The views of a scene show one set of named points, each view turned or mirrored, and shifted as a whole, with a little noise and some points left out.

Scene 1
View 1
j480: [  0  27   9 -12 -12   0   2   2  -5 -13  26 -19  -6   7 -14  -9   4  11
   5  -1   9]
j103: [ -8  11  -9 -15 -13  12  12   9  -6 -21  16 -25  -5   7   4 -17  19  13
 -16 -13 -11]
j868: [-11  24   1  -9 -10   5 -11  -4   1 -13  18 -10  -1   6  -5 -18   8  12
   1 -11   1]
j380: [-16  33   4  -6  -5  -2 -32 -16   9  -9  13   5   7  11 -12 -25   1  15
  13 -13   6]
j199: [  1  28  10 -13 -11  -1   1   1  -6 -14  25 -18  -5   9 -14 -12   4  11
   5   1  10]
j755: [-17   9  -8  -7  -9  18   0   9  -5 -10  17 -19  -6   1   8  -8  15   7
 -11 -24  -7]
j315: [-12  20  11   0  -8  13 -11   9  -6   2  26 -15 -10  -5  -5   7   0   4
   8 -20  12]
j241: [  3  28  11 -12 -13   0   3   3  -6 -14  27 -20  -7   9 -15 -10   3  11
   5   2  10]
j883: [-10  23   8  -4  -9   8 -11   3  -3  -4  24 -11  -6   1  -8  -3   1   8
   7 -15  10]
j774: [ -7  23   9  -6  -9   6  -7   4  -4  -5  25 -15  -7   3 -10  -2   2   7
   7 -11  10]
j65: [ -5  29   4 -11 -10  -1 -10  -7   2 -14  19 -10   1  10 -11 -20   6  13
   4  -5   5]
j540: [-24  10 -16 -10  -9  17  -6   1   2 -17   9 -12   0   5  11 -22  19  11
 -15 -27 -15]
j529: [ -6  21  10  -5 -11  10  -1  11  -9  -3  28 -20 -11   0  -9   5   2   5
   6 -12  11]
j8: [ -8  21   9  -4 -10   8  -7   6  -5  -4  25 -15  -9   1  -8   0   1   7
   6 -13  10]
View 2
j868: [ 14  -3  -8  -8 -17 -17  13  -2   2  15 -14  -6  -6  10   6  -6  10   6
   2 -12  25]
j755: [ 22  -6  -3  -3   7 -23   8 -12  10  -1  -2   0   3  10  10  -3   8   5
  10  -4   0]
j380: [ 10 -10  -4 -10 -33 -16  14   4  -5  27 -26  -5 -14  11  -3  -8   3  10
   3 -13  35]
j529: [ 13  19 -15  -8  -1 -15  13  -7   5   7   1 -14   4  14  16  -1  20  -1
   1 -16  22]
j8: [ 14  15 -15  -8  -2 -17  14  -7   6   7   0 -12   2  13  16  -3  20  -1
   1 -15  20]
j480: [ 17   9 -19 -15 -11 -16  20  -3  12   9  -5 -14  -7   5  17 -10  23   0
  -7  -9  27]
j883: [ 13  10 -11  -7  -9 -17  11  -4   0  12  -7 -11   1  14   8  -1  14   3
   4 -16  24]
j774: [ 14  11 -14  -9  -8 -16  14  -4   4  11  -5 -12   0  12  12  -3  18   1
   1 -15  25]
j241: [ 15   8 -18 -15 -14 -15  19  -3   9  12  -7 -13  -7   6  16  -9  20   0
  -6 -11  28]
j540: [ 26 -30   7   0   2 -26   6 -10  12   0 -13   8  -6   7   2  -6  -3  11
  14   4  -9]
View 3
j774: [  1 -25   3   2  -5   1  18  -9   8   6 -10 -10   2   2 -14   6  -7   1
  13  -2   3]
j868: [ -4 -13   1   8   2   0   6   0   4  -2  -1  -5   7   4 -19   7  -4   8
   6   6   3]
j103: [ -2  -4   7  -4  -2  -3   6  -6   5   8   7  -4   7   6 -30  -1 -22  -4
  -1  36   4]
j480: [  1 -19   2   5 -17   4  19  -4   9  10  -4  -4   6  -3 -12  11  -5   1
  12   9   5]
j199: [  3 -23   4   3 -14   4  21  -7   9  10  -6  -6   4  -1 -13  10  -7   0
  13   7   6]
j755: [ -2 -11  10  -6  11  -7   5 -16   5   2  -1 -12   3  11 -32  -8 -23  -3
   2  19   2]
j65: [ -5 -14   0  11  -5   1   9   4   4   1  -2  -2   7   0 -14  12   1   9
   9   6   4]
j8: [  2 -26   6   0  -3   1  18 -13   7   5 -10 -12   1   3 -15   4 -10   0
  11  -2   2]
j315: [  4 -29   9  -2   1  -1  19 -21   7   5 -16 -16  -3   5 -17   0 -12  -1
  13 -11   1]
j241: [  1 -20   2   6 -13   4  19  -3   8   8  -5  -6   5  -2 -12  11  -3   3
  12   4   5]
j529: [  4 -27   7  -3  -7   1  23 -17   9  11 -10 -14   0   1 -16   3 -12  -5
  14   0   4]
j380: [-10 -15  -3  19   9   1   0  10   0 -13  -8  -4   6   4 -13  12  12  21
   7 -14   2]
j540: [-10   0   9  -1  24 -10 -10  -6  -1 -10   5  -9   6  16 -40 -10 -22   5
  -8  27   1]
j883: [  1 -23   5   2  -1   0  16 -12   7   2 -11 -12   2   3 -16   3  -7   3
  11  -5   2]
View 4
j241: [ 18 -14   7  -4   4  15 -14  15  -1  29   7  -4  -1 -16   8  -4  -8 -16
  -6 -11  12]
j65: [  9 -10   1  -7   1  14 -16  19  -4  19   3  -5  -8 -15   8  -9 -12  -6
  -7 -15  11]
j529: [ 24 -15  13   0   2   6  -5  17   3  32   9  -3  14 -21   9   1  -4 -15
  -3  -2   0]
j8: [ 21 -15   8  -1   0   8  -7  19   3  24   6  -2  11 -22   9  -1  -3 -12
  -3  -6   1]
j199: [ 16 -13  10  -4   4  16 -15  14  -4  32   9  -7  -4 -17   8  -4 -11 -16
  -9 -12  15]
j868: [  5  -7   1  -4  -4   9 -14  19  -5  18   2  -5  -1 -15   9  -6  -9  -1
  -5 -13   4]
j774: [ 19 -14   7  -3   1   9  -9  19   2  25   5  -3   8 -21   9  -1  -5 -14
  -5  -7   3]
j540: [-19   8   3   3 -18 -11 -10   9 -15  18   1  -9   4  -4   9  -4 -19  26
  -2  -2 -17]
j755: [  0  -1  12   4 -10  -7  -4   9  -8  30   5  -6  11 -10  10   0 -12   9
  -3   2 -15]
j380: [ 10 -15 -19 -11  -3  15 -16  37   2  -6  -7   3  -2 -20   9 -13  -3   0
  -4 -22   7]
j480: [ 18 -13  11  -3   5  14 -14  13  -2  32   9  -8  -2 -17   8  -3 -10 -17
  -7 -11  14]
j315: [ 25 -17   8   0  -2   4  -3  23   7  22   5   2  19 -24   9   1   1 -12
  -1  -2  -7]
j883: [ 18 -15   4  -2  -2   8  -7  23   2  20   4  -1   9 -20  10  -2  -3 -10
  -4  -7   1]
j103: [ -5   1  17   1  -5   3 -14   2 -13  39  10 -13  -6  -5   8  -2 -20   3
  -8  -4   2]
View 5
j529: [  4 -14  22  10 -12 -21   5   4  22 -28   0   6  -4   0 -20   4  -3   3
 -21 -29  -8]
j199: [  5 -11  15  14 -21 -16   4 -10  17 -18  -1  17   1  13 -16  -5  -8  10
 -23 -37  -2]
j755: [ 17  -7  19  11  -2 -13   8 -21  10 -31  -8   2 -22  -8  -2   8   0  -4
 -19 -13 -13]
j241: [  5 -12  15  12 -21 -17   5  -7  15 -18  -3  13   0  10 -18  -4  -6  10
 -22 -35  -3]
j103: [ 15  -6  16  14   0 -10   4 -37  11 -30  -5  13 -19   4   1   5  -3  -7
 -24 -23  -7]
j480: [  5 -13  15  12 -19 -17   4 -10  17 -19   0  15   1  11 -16  -3  -6   8
 -24 -37  -3]
j868: [ 13  -6  10  13 -23 -10  10 -16   7 -12 -10  11 -10   3 -10  -3  -4  12
 -16 -23  -7]
j774: [  5 -12  16  13 -21 -16   6  -3  15 -18  -2  10  -2   5 -18  -2  -5  11
 -20 -30  -6]
j883: [  9  -9  14  11 -20 -14  11  -4  12 -17  -9   4  -8  -3 -15   0  -3  12
 -15 -20 -10]
j380: [ 12  -2   3  14 -39  -7  16  -5   0   6 -16   7  -6   2 -16 -11  -6  30
  -8 -19  -7]
j315: [  5 -14  23  10 -16 -21   9  11  19 -27  -5  -2  -6  -8 -21   5   0   8
 -18 -20 -14]
j8: [  6 -12  19  11 -17 -18   8   3  17 -23  -3   4  -6  -1 -18   2  -3   9
 -19 -24 -10]
j65: [  9  -6   9  13 -26 -10   7 -15   8  -8  -7  13  -4   9 -13  -6  -7  15
 -18 -29  -4]
View 6
j315: [  4 -23  14   4  18  -5   0   3 -18   4 -13  13  22 -14 -16  -4  10   1
   6   6   5]
j103: [ -4   7 -11  12  20   5 -23   2   1  16  -6  -5   8  -6  -5 -12  -1  -2
  10   4   4]
j540: [-17  -4 -25   7  30   6  -8 -11   0  21   2  -2  13 -23  -1  -5 -11  13
  17   4   3]
j868: [ -4 -10   2  10  11  -4  -7  -2 -12  -1  -6   2   8 -19  -5   3   0  -1
  -5   6   3]
j480: [  5  -5  15  13   4  -6 -16   7 -14  -3 -12   2   6  -6 -11  -3   9 -11
  -8   6   6]
j199: [  5  -5  14  13   4  -6 -16   8 -13  -7 -13   2   6  -6  -9  -1   7 -12
 -10   6   5]
j529: [  9 -16  19   9  13  -6 -10   9 -17   3 -16   9  19  -4 -20 -10  15  -6
   4   5   5]
j774: [  4 -16  16   9  11  -6  -8   4 -17  -1 -13   8  16 -11 -15  -4   9  -4
  -2   6   6]
j883: [  3 -19  15   7  14  -6  -3   3 -18   0 -12  10  17 -14 -14  -2   8   1
   0   5   6]
j755: [ -4  -6  -8   8  26   3 -10  -1  -4  18  -7   4  18 -11 -12 -13   2   6
  17   4   4]
j380: [ -9 -22   6   7   6  -6   6  -7 -21 -15  -4   7   6 -33   0  20  -6   2
 -18   8   3]
j65: [ -2  -8   6  12   5  -4  -9   1 -14  -8  -8   1   5 -17  -4   7   0  -6
 -12   7   5]
j241: [  4  -9  16  13   4  -6 -12   6 -15  -6 -13   3   8  -8 -12  -1   8 -10
 -10   6   5]
j8: [  6 -17  17   8  13  -6  -6   6 -18   1 -14   9  17 -10 -16  -5  10  -3
   2   6   5]

Which points are out of place in each view (at most two, in the order of its rows)? Write - if all are in place.
view 1 => j241, j540
view 2 => j868, j8
view 3 => j199
view 4 => j380, j103
view 5 => j774, j883
view 6 => j315

Scene 2
View 1
j803: [-24 -15   3   7  15   1  -1  -6  16 -26   5 -20 -22   4 -25  25  -2 -10
   2  -3   9]
j738: [ -1 -21  10  12   5  11  -6   5  12 -27   2 -17 -30 -10 -24  31  -1 -20
   2   1   4]
j365: [-12 -17   7  10  10   6   0  -7  11 -26   0 -22 -27   2 -30  29  -1 -11
   1   2   9]
j850: [-46 -12 -14  -4  22 -19  27 -17  17  12 -10 -28 -12  26  10  12   7  -1
 -11 -12   6]
j219: [-38 -12  -6   0  21 -11  12 -11  19  -9   0 -21 -15  13  -6  19   3  -5
  -2 -10   7]
j636: [-71  -7 -27 -13  31 -36  44 -27  19  32 -17 -35  -2  44  28   3  10   8
 -17 -20   7]
j111: [ -3 -20  12  14   4  13  -1  -3   4 -26  -1 -25 -32   1 -38  32  -1 -14
  -1   8   7]
j134: [-16 -17   5   9  10   2   6  -9   8 -17  -3 -26 -26   8 -27  26   2  -9
  -1   2   8]
j364: [-72  -8 -29 -13  31 -39  49 -26  20  39 -19 -36  -2  46  37   0  12   7
 -20 -23   4]
j658: [-69  -6 -22 -12  33 -30  23 -12  34   7   1 -18  -1  23  28   6   5  -5
  -8 -26   5]
j992: [  0 -22  -2  13  -3   1  20   1   1  14 -20 -34 -35   7   6  24   7 -21
 -14   0  -6]
j262: [-18 -17  -3   5  10  -2   8   0  14  -4  -6 -22 -25   2   2  22   2 -19
  -5  -7   0]
j295: [ -8 -20   6  13   6   5   9  -9   4 -14  -8 -28 -30   9 -26  27   4  -9
  -4   5   7]
j663: [-14 -17   6  11  10   8  -2  -5  12 -28   2 -22 -25   4 -33  29  -1 -11
   1   2   9]
j70: [-30 -16   1   5  15  -1  10 -20   9 -23  -2 -27 -19  19 -35  25   2   3
   0   2  15]
j422: [-20 -17   0   9  10  -2  14 -14   7  -9  -8 -29 -22  16 -22  24   5  -4
  -5   1  10]
j959: [-36 -14  -4   2  21  -8   9 -13  18 -14  -1 -22 -14  15 -13  20   3  -4
  -2  -6  10]
j409: [ 13 -23  12  17  -5  16   6  -4  -5 -12 -13 -32 -40   0 -32  34   3 -17
  -6  12   3]
View 2
j295: [ -5  -3  17  -1  -1   9 -34   3  10 -11  -6  23   8   2   1  -2  15  10
  17  -1  26]
j365: [ 15   3  20  12 -10   3 -42   3   7  -9  -4  22  10   7  12   2  19  23
  25   0  19]
j850: [-13 -31   0 -42   9   2  21   3   9  -2   1  -2   7  15  -6  -6  -2  12
  38  12  22]
j364: [-23 -51 -11 -71  18   6  54   2  10   0   5 -14   7  18 -11 -10 -11   9
  46  14  23]
j738: [  7   9  25  15  -9 -14 -46   9  12  -4 -13  28   6   3   2   4  16  11
  19  -2  23]
j422: [ -5 -12  11 -10   1   9 -19   2   9  -9  -2  16  10   7   2  -2  11  14
  25   2  24]
j663: [ 10   0  19  10  -7   0 -39   3  10  -8  -5  23   9   6   8   3  17  20
  23   1  20]
j219: [  7 -15  12 -17  -3  -8  -3   5   9   1  -2   7  10  16   2   0   6  19
  39   8  16]
j70: [  9 -12  10  -2  -2  18 -22  -5   5 -13   4  13  15  11  12  -2  16  26
  30   4  18]
j134: [  3  -4  17   2  -4   3 -30   4   8 -10  -5  21  10   8   5   1  15  16
  22   1  23]
j636: [-14 -47  -9 -65  15   2  53   1   9   4   7 -15   8  22  -9  -8 -10  14
  52  19  19]
j111: [  3   5  20  14  -7   5 -48   4  10 -11  -9  29   7   0   7   1  21  14
  16  -2  24]
j409: [ -9   2  19   5  -2   3 -44   8  13 -12 -13  30   4  -2  -1   0  16   4
  10  -6  31]
j658: [  9 -29   6 -44   0 -25  36   7   9  14   3 -12  10  28  -4  -1  -7  21
  58  20  10]
j959: [  7 -14  11 -13  -2  -4  -7   2   8  -2   1   8  10  16   5   0   8  23
  36   9  16]
j262: [ -4  -8  17 -12  -3 -20 -15  13  13   2 -11  17   2   6  -5  -1   6   4
  27   2  23]
View 3
j422: [  0  -4   2   8  22  -9 -11 -20 -14 -11   8  -9   2  -2   0   8 -12   4
   7 -14 -10]
j111: [ 28 -14  -2   8  27  12 -21 -14 -15  -8   4  -9  20  -5  11  17 -19 -12
   8  -7  -8]
j262: [ -1  -7  -2  -1  12  -9 -17  -1  -7  -1  17  -7   0  12  -5  15  -3   5
   9   2 -11]
j636: [-69  25   6   1   0 -48   1 -19  -6 -10  25 -18 -36  17 -26 -16  12  43
   3 -20 -10]
j738: [ 29 -12  -2   2  21  13 -23  -1  -9  -1   9  -7  19   5   9  22 -14 -15
  11   3  -7]
j803: [  9   7   0   7  16   7 -18  -9  -8  -3   7 -15  13   6  10   9 -12 -12
  10  -6  -4]
j409: [ 34 -35  -3   7  32   4 -20 -17 -18 -11   5  -1  14  -9   3  25 -20  -1
   7  -5 -16]
j70: [ -1  11   2  14  23  -1 -12 -25 -14 -13   3 -17  10  -6   9   0 -14  -5
   6 -19  -4]
j364: [-76  22   7   1  -1 -55   3 -18  -7  -8  27 -15 -40  18 -30 -14  15  48
   2 -19 -10]
j365: [ 21   3  -2   9  22  14 -18 -14 -12  -6   3 -14  20  -2  14  10 -16 -18
  10 -10  -5]
j295: [ 14 -14   1   8  26  -2 -16 -17 -15 -12   7  -8   9  -4   5  14 -16  -1
   7 -10 -11]
j134: [ 10  -4   0   8  22   2 -17 -16 -13  -9   7 -11  11  -2   6  10 -14  -5
   7 -10  -8]
j992: [  8 -45  -2  -5  24 -22 -16  -6 -16  -8  19   6  -8   2 -17  29 -10  25
   5   4 -23]
View 4
j295: [ -3  22 -27 -11  -5  -6  -7  18   0   2 -15   4   6  23 -10  17  -9 -14
  -9  15   3]
j111: [-18  27 -34 -14  -2   0 -10  15   1  -1 -21  -4   9  27 -23  19  -6 -17
 -13  12   9]
j262: [ -7  10 -20  20   0 -12  -8  31   3   4 -23  -5  15  23  23  10  -6 -19
   5  12  -4]
j365: [-27  21 -32  -9   0   7  -7  12   1   0 -13  -1  -1  24 -22  12  -8  -6
 -13   9  10]
j658: [ -5 -16  12  36   6  -8  -1  26   5  14   3  12 -22  10  58 -14 -17  16
  10  10 -19]
j803: [-24  15 -23   1   3   4  -5  15   2   2 -11   0  -3  23  -6   7  -9  -4
  -8  10   5]
j364: [ 37 -19  27  21  -4 -27   3  31   4  17  10  33 -24   0  77  -9 -22  11
  13  24 -33]
j663: [-22  19 -29  -6   0   4  -9  15   2   1 -15  -2   2  24 -15  13  -6  -9
 -11  10   7]
j70: [-10  15 -17 -15  -5   2  -3  10   3   4   0  14 -14  17  -9   8 -14   2
 -14  15   1]
j992: [ 16  20 -22   1  -6 -23  -9  34   0   2 -24   1  25  23  19  20  -6 -30
   3  21  -4]
j959: [-12   7 -11   5   0   0  -4  16   3   6  -3   9 -12  16  11   1 -13   3
  -3  11  -3]
j738: [-28  24 -37   1   1   2  -9  20   1  -1 -23 -11  15  30 -14  16  -3 -19
  -8   8  11]
j850: [ 21  -3   6   8  -4 -17  -1  26   2  10   2  21 -14   7  43   1 -18   1
   3  19 -17]
j409: [ -1  32 -39 -18  -8  -9 -10  23  -2  -2 -26  -2  21  28 -21  26  -5 -29
 -11  18   7]
j219: [-11   5  -9  12   1  -3  -4  20   3   7  -6   8 -10  17  20   1 -12   1
   0   9  -4]

Which points are out of place in each view (at most two, in the order of its rows)? Write - if all are in place.
view 1 => j365, j850
view 2 => j364, j409
view 3 => j992
view 4 => j262

Scene 3
View 1
j909: [ -2   3 -23  -9  13   6  23  -4  14  18   7   2   3  27 -27   7 -20  -7
   0   1   5]
j744: [ 35   0 -18   8 -13 -13   5   0 -24  23 -38  37  17 -12  28  29 -30  -1
  15   7 -28]
j762: [ -3 -10 -27 -20  30   1  29  -4  26   9  16  -6   5  30 -40   4 -17 -12
  -5   1  20]
j381: [ -8  17 -26   1   0  18  22  -7   9  19  13  -5  -2  22 -26   3 -17  -5
  -1  -3   2]
j414: [  1  15 -20  -2   3  15  25  -6   5  29  -5  26   6  22  -8   1 -37   4
  16   2 -16]
j423: [ 16   8 -24   6  -7   2  12  -2 -11  20 -14  15   8   1   1  18 -20  -5
   7   4 -12]
j761: [ 11   0 -22  -5   8   0  18  -3   4  17  -5  14   9  11  -8  13 -22  -6
   6   3  -5]
j343: [  8   2 -23  -5  10   3  20  -3   3  20  -5  14   7  14 -12  10 -25  -5
   6   3  -6]
j678: [-17  27 -24   1   0  28  28  -7  12  30  14   9  -3  31 -23  -9 -32   3
   9  -1  -9]
j580: [  5   1 -22  -9  14   2  23  -1  10  19   0  17   7  23 -16   6 -27  -5
   9   3  -5]
j773: [ 10   2 -22  -2   5   1  17  -2   1  19  -7  15   8  12  -9  12 -23  -4
   7   3  -4]
j510: [ -4  31 -25  15 -21  25  15  -9 -10  31   4   5  -3  11  -8   5 -22  -2
   5  -2 -18]
j270: [ 13   9 -21  -1   0   6  20  -3  -2  25 -15  31   7  10   3   9 -35   2
  17   5 -21]
j186: [  6  30 -17  11 -17  21  19  -6 -10  40 -19  43   3   9  15   2 -45  11
  27   3 -38]
View 2
j186: [ -1  21  29 -19 -31  -2  20   5  -4   2   5  14 -12   2 -10   5 -43  11
   7  17   0]
j762: [  5 -28  11  40  44 -10   6 -14 -18  -9 -15 -24   3  -1 -50 -36  -8  17
  -7  -1 -22]
j761: [  9 -13  12  13  17  -4   7  -7 -10   6   0 -12  -8  -3 -27  -5 -18  13
   0   8  -3]
j414: [ -3   5  21   4  -3  -7  14  -3 -10  -5  -1   0  -4   3 -27 -16 -29  13
   2   6 -11]
j580: [  3  -1   8  16  17 -17   1  -7 -10   3   1 -15   0   6 -36 -26 -18  10
  -7   7 -14]
j773: [  8 -11  12  11  13  -3  10  -7  -7   6  -1 -10  -9  -4 -22  -4 -17  16
   0   8  -3]
j744: [ 17   8   1 -21  -7  -2   1   0   5  29  24  -7 -22  -5   4  36 -24   8
   5  18  22]
j909: [  3 -19  16  26  26  -4  13  -9 -14  -5 -11 -12  -1  -4 -39 -24 -16  17
  -2   2 -13]
j381: [  1 -24  28  27  15   5  25  -8 -17 -15 -19   1  -5  -7 -36 -18 -23  21
   7   2 -14]
j678: [ -6  -8  35  17   0  -2  27  -5 -18 -20 -17   9   0  -2 -37 -30 -32  19
   5   3 -19]
j270: [  4   9  14  -3  -4  -8   6  -4  -4   6   9  -5 -10   1 -19  -2 -29  10
   1  11  -1]
j343: [  7  -9  13  15  12  -4   7  -6 -11   0  -2  -9  -6  -1 -26  -9 -21  13
   1   8  -5]
j510: [  5 -13  30   5  -5  12  27  -1 -11  -6 -10   8 -12 -10 -17   9 -29  19
  12  10   3]
View 3
j580: [ 26   6   4 -18 -15  -4 -16 -18 -16  17  -9 -12   2  24  -3   5  25  14
  -6   0  14]
j270: [  5  -4   5 -10 -20  -4 -34   1   7  24 -16 -11   8  17 -21   9  18  -3
  -4 -10  18]
j343: [  8  -1   7 -18 -12   5 -14 -13  -5  18  -9  -8   2  22  -2   4  19  15
  -6  -5  11]
j678: [-11 -16  -5 -25   0  21   1  -4  -8  28  -5   0   4  29   8   3  15  22
  -7  -9   3]
j761: [  9   4  15 -15 -17   1 -22 -23   4   9 -14 -13  -7  19 -11   5  14  10
  -8  -4  17]
j510: [-31 -18   6 -20  -8  23 -20  -2  20  24 -12  -3  -3  18  -5   7   3  12
  -5 -20  11]
j423: [ -9   2  16 -12 -19   2 -35 -13  22  13 -16 -12  -7  12 -18   7   5   2
  -4 -12  20]
j381: [-11  -6   5 -25  -3  19  -2 -23   2  12  -7  -3 -10  24   9   0   7  25
  -9  -9   8]
j744: [ -4   5  22   2 -32 -15 -62   2  33  18 -26 -22   3   2 -44  14  10 -22
  -3 -13  33]
j909: [  8   1   8 -24 -10   8  -7 -31  -9   9  -6  -6  -7  24   6   0  15  21
  -7  -3  11]
j773: [  6   3  13 -16 -15   1 -23 -19   6  11 -15 -11  -6  17 -11   6  14   9
  -6  -7  18]
j762: [ 24  11   9 -27  -8   4   6 -47 -23   1  -4  -7 -15  26  13  -6  19  35
  -7   5   9]
View 4
j270: [-16  -9  12  -7 -26 -12   1  -6  -9  -5 -13  19   4  20   2 -15   5   6
  16  -8  13]
j744: [-38 -37   6  -6 -36 -11   6 -16   7 -20   7  32  12  55  24  -6  23  29
  17 -36  14]
j381: [-18   6  12  -5 -16  -2  -6 -17  -9  12  -2  -2 -15 -13 -31 -15 -10  -7
  -8   6  -1]
j414: [-11  -2  16  -5 -22 -14  -1  -5 -13   1 -20  15   0   5  -9 -17  -2  -5
  13   3  12]
j580: [ -5  -3  24 -27 -28   0   1 -23  -3  -3 -10  32  -2  -4 -20 -20  -1  -2
  15  -3   6]
j343: [-16  -7  14 -14 -23  -3   1 -20  -4   0  -3  18  -4   4 -16 -15   1   3
   7  -6   4]
j423: [-31 -15   9  -3 -22  -7   0 -15   0  -3   4   9  -2  21  -4  -7   6  12
   0 -13   6]
j909: [-12   3  18 -20 -23   2  -3 -25  -3   8  -3  15 -11 -12 -33 -16  -7  -5
  -1   2  -1]
j186: [-19  -8   5  18 -20 -26   1  19 -22  -5 -25   7  10  29  19 -15   5   6
  20   0  22]
j773: [-19  -7  14 -13 -26  -3   0 -19  -1  -2   0  17  -4   9 -15 -14   1   4
   4  -9   4]
j510: [-30  -1   3  14 -12 -12  -6   3 -16   7  -8 -14  -7   8 -12 -12  -4   1
  -7   3   5]
j678: [ -9  13  14   0 -15 -11  -7  -4 -19  12 -21  -1 -11 -14 -26 -20 -11 -13
   3  16   6]
j761: [-19  -8  15 -17 -27  -3   1 -22  -1  -1   0  20  -5   6 -17 -13   4   3
   3  -9   4]
View 5
j762: [ 13 -25  -2 -21  19 -10   5  31  13 -30 -16  12  12 -19 -35  -8  17  24
 -19  18 -17]
j414: [  1  -3 -17   3   8  12  -8  -8  15  -4 -16   7  -5  -3  -3  -1  -6  13
   8  -3 -10]
j270: [-18   2 -12   3  -4  15 -10 -10   6  -3  -8   8 -10  -1   1   2 -10   9
  13   5  -7]
j423: [-26  -2  -5   3  -9   9  -6  -1  -9  -7  -6   6 -14  -1  13  -1   3  14
  -8  10  -6]
j744: [-56  12  -3   3 -30  19 -15 -18 -16   4   9   6 -24  11  18   7 -15   4
  15  19   0]
j186: [-12  10 -20  20   0  23 -17 -31  11   6 -15   4 -21   8  25   3 -17   6
  21 -12  -7]
j343: [ -9  -9  -6  -7   2   7  -4   6   5 -12 -10  11  -5  -6  -6  -2   0  14
  -2  11 -11]
j678: [ 29 -10 -20  10  25  10  -6  -9  28  -7 -32   7  -2  -8   5  -6  -1  17
   0 -22 -15]
j381: [ 13 -15  -9   3  15  -3  -1  12   9 -17 -20   8  -1 -12   6  -6  16  22
 -21  -2 -15]
j761: [-15  -9  -4  -7   0   3  -2   8   1 -13  -6  10  -3  -5  -6  -2   5  14
  -5  14 -10]
j909: [  6 -17  -6  -9  11  -2   0  16  11 -17 -14   9   3 -11 -16  -4  11  21
 -13   8 -13]
j510: [  3  -5 -14  19   7   4  -6  -8   4  -5 -20   6 -12  -5  34  -4   9  20
 -16 -14 -10]

Which points are out of place in each view (at most two, in the order of its rows)? Write - if all are in place.
view 1 => j580
view 2 => j510
view 3 => j343
view 4 => j744
view 5 => j678
